The views of a scene show one set of named points, each view turned or mirrored, shifted and resized as a whole, with a little noise and some points left out.

Scene 1
View 1
rokek: [ 11   7 -10  15  -1   3   5   3 -12  16  11   1 -12  -2   0 -14   4  -7
 -13   2]
bagef: [ -3   2  11  -5 -16  -4 -14   2  -4  -6  -2   5  24  24  21  15  10  -1
 -15   4]
mak: [  4   8   3   4  -6  10  -7  -3  -3   4   6   5  12  11  14   4   4  -8
 -13   3]
mil: [  8   3  -7   8  -2   7   1   2  -6  14   6   2   6   1   1  -8   2  -6
 -15   6]
giz: [  5  14   0   7  -4  16  -3  -9  -3   6  13   8   4  11  14   0  -2 -14
 -13  -1]
vogug: [ -1   3  10  -2 -12   4 -14   0  -2  -3  -2   4  25  18  18  14   9  -2
 -13   6]
Vitik: [  4  15   6  10  -5  11  -8  -7  -5   1   9   4   0  10  20   5   7 -11
  -9  -1]
lan: [  8   1 -10   8  -6  -5   5   8 -13  16   7   2  -4   3  -3 -14   4  -3
 -18   5]
sela: [  7   9  -3  10  -3   9  -1  -2  -7  10   9   4   1   4   8  -4   3  -9
 -13   2]
ped: [  9   2  -9   8  -1   9   3   2  -6  16   7   2   8   0  -2  -9   0  -6
 -16   7]
Kizis: [  6   1 -11  -1  -7   4   5   1  -5  17  11   8  13  13  -4 -11  -8  -8
 -23   6]
boto: [ 8  9  1 15 -2  7 -5  0 -9  6  5 -1 -3  0 12 -1 12 -6 -8  2]
zavo: [  4   6   3   8  -8  -2  -6   3  -9   4   3   1   1   9  13   2  12  -3
 -12   3]
View 2
ped: [ -4  -4  -4   3   3   7 -12  -4  -4  -4   5  24  10   6 -10   2   6   8
  -9   7]
vogug: [-40  14  -3  17  -1   9  -3  -4 -25 -15  -7  14  -2  14  -6 -13  -3 -12
  14  13]
boto: [-6  5  0 11  4  7 -3  0 -7  9  0  4 -6  4 -3  0  1  0  1 11]
rokek: [ 10  -6   1   1   5   5  -4  -4   6   9   0  12  -1   4  -9   4   5   7
 -12   3]
bagef: [-42  13  -1  14  -2   8   3  -7 -24 -19 -12  14  -5  19  -8 -16  -6 -19
  16   9]
giz: [-10   8   1  20  -1   3 -18   3 -11  -3 -11  11  -6   5  -8 -14  12   1
  -9  10]
sela: [ -5   2   0  10   2   6 -10  -1  -5   1  -4  13  -2   6  -7  -5   6   3
  -6   7]
zavo: [-14   5   1   8   3   7   3  -4  -9   1  -5   7  -6  10  -6  -4  -4  -8
   5   7]
Vitik: [-13  12   2  21   1   5  -8   3 -13   5 -10   0 -13   5  -2 -11   5  -5
   1  12]
mak: [-20   8  -2  16   0   6 -11  -1 -15  -7  -7  13  -2   9  -7 -11   5  -4
   1  10]
View 3
mil: [  2 -11  -3  -6  -1   0  -1   0  -1   0   0   8  -1   2   0 -13   1  14
   3  -6]
boto: [  3 -13  -1  -1  -8   3  -6   1   3 -13  -7   5   2   5   3 -10  -2  34
   4   1]
sela: [ 1 -9 -3 -6 -9  0 -4  0  2 -7  1  5  3  3  3 -8 -2 20  2 -2]
ped: [  0 -12  -5  -8   2   0   0  -1  -2   4   2   9  -1   1  -1 -15   3  12
   3  -8]
Kizis: [  3  -4  -5 -10  -3  -2   3   2  -4   3   7   6  -1  -1   0 -10   0  -8
   4  -7]
lan: [ 10 -12   0  -3   2  -3  -7  -5  -1  -7  -1  14 -13   5   1 -17  -4   6
   6  -6]
Vitik: [ -1  -7  -2  -4 -20   2  -4   6   3 -16  -2  -4  13   2   5   0  -4  31
   2   5]
giz: [ -5  -5  -5  -9 -18   1  -2   2   4  -8   6  -2  15   2   5   1  -2  20
   1   2]
zavo: [  9  -9   2   0 -11   3  -3   9  -4 -18 -11   1  -1   2   3  -9  -3  23
   7   3]
rokek: [  4 -15  -1  -4  -1  -3 -11 -13   7  -7   3  15  -7   8   3 -15  -4  19
   3  -7]
bagef: [ 12   3   1  -1 -19   8  10  32 -17 -20 -18 -16   9  -6   1  -1   0  13
  10  10]
View 4
ped: [ 2 -4  0  4  4  9  0  2 -4  6 -1  5  1  2  5  2  8  8 -4 12]
giz: [  4   2   1  -4   0  17  -2  11  -2  -5 -14  -3  -5   3 -13  -9  -3   1
  -6  -9]
vogug: [  8  11  -2  -2  -3   4  -1   6   6  -4  -2 -24   5  20 -24   0  -7  34
 -13 -13]
boto: [  2   0  -1   2   2  10   7   4   1   7  -9   4   3  -4  -6   5 -16   7
 -13   4]
rokek: [ -2  -6   1   3  10   9   0  -3  -7   5  -8  12  -2 -10   9   5 -10  -3
  -8  13]
sela: [ 2  0  1  1  4 11  0  4 -3  1 -9  1 -2  0 -4  0 -6  5 -8  1]
mak: [  5   4   0  -1   0  10  -1   7   0  -1  -7  -8   0   7 -12  -3  -3  14
  -8  -5]
mil: [ 2 -3  0  3  5  8 -1  1 -4  4 -3  3  1  2  2  3  3  9 -5  9]
bagef: [  7  14  -1  -3   1   0  -8   1   5  -8  -2 -29   4  20 -25   1 -12  39
 -15 -16]
Kizis: [  1  -2   3   1  10   6 -15  -5 -10  -4  -1  -3  -4   7   5  -3  17  11
   2   7]
lan: [ -2  -4   2   4  14   2  -8 -11  -8   3  -2   5   0  -4  10   9  -5   9
  -7  14]
zavo: [  2   5  -1   0   5   4   0  -2   1   1  -7  -7   2   1  -9   6 -20  17
 -15  -2]

Which points are out of place in each view (at most two, in the order of its rows)? Write - if all are in place.
view 1 => -
view 2 => Vitik
view 3 => -
view 4 => boto, mak
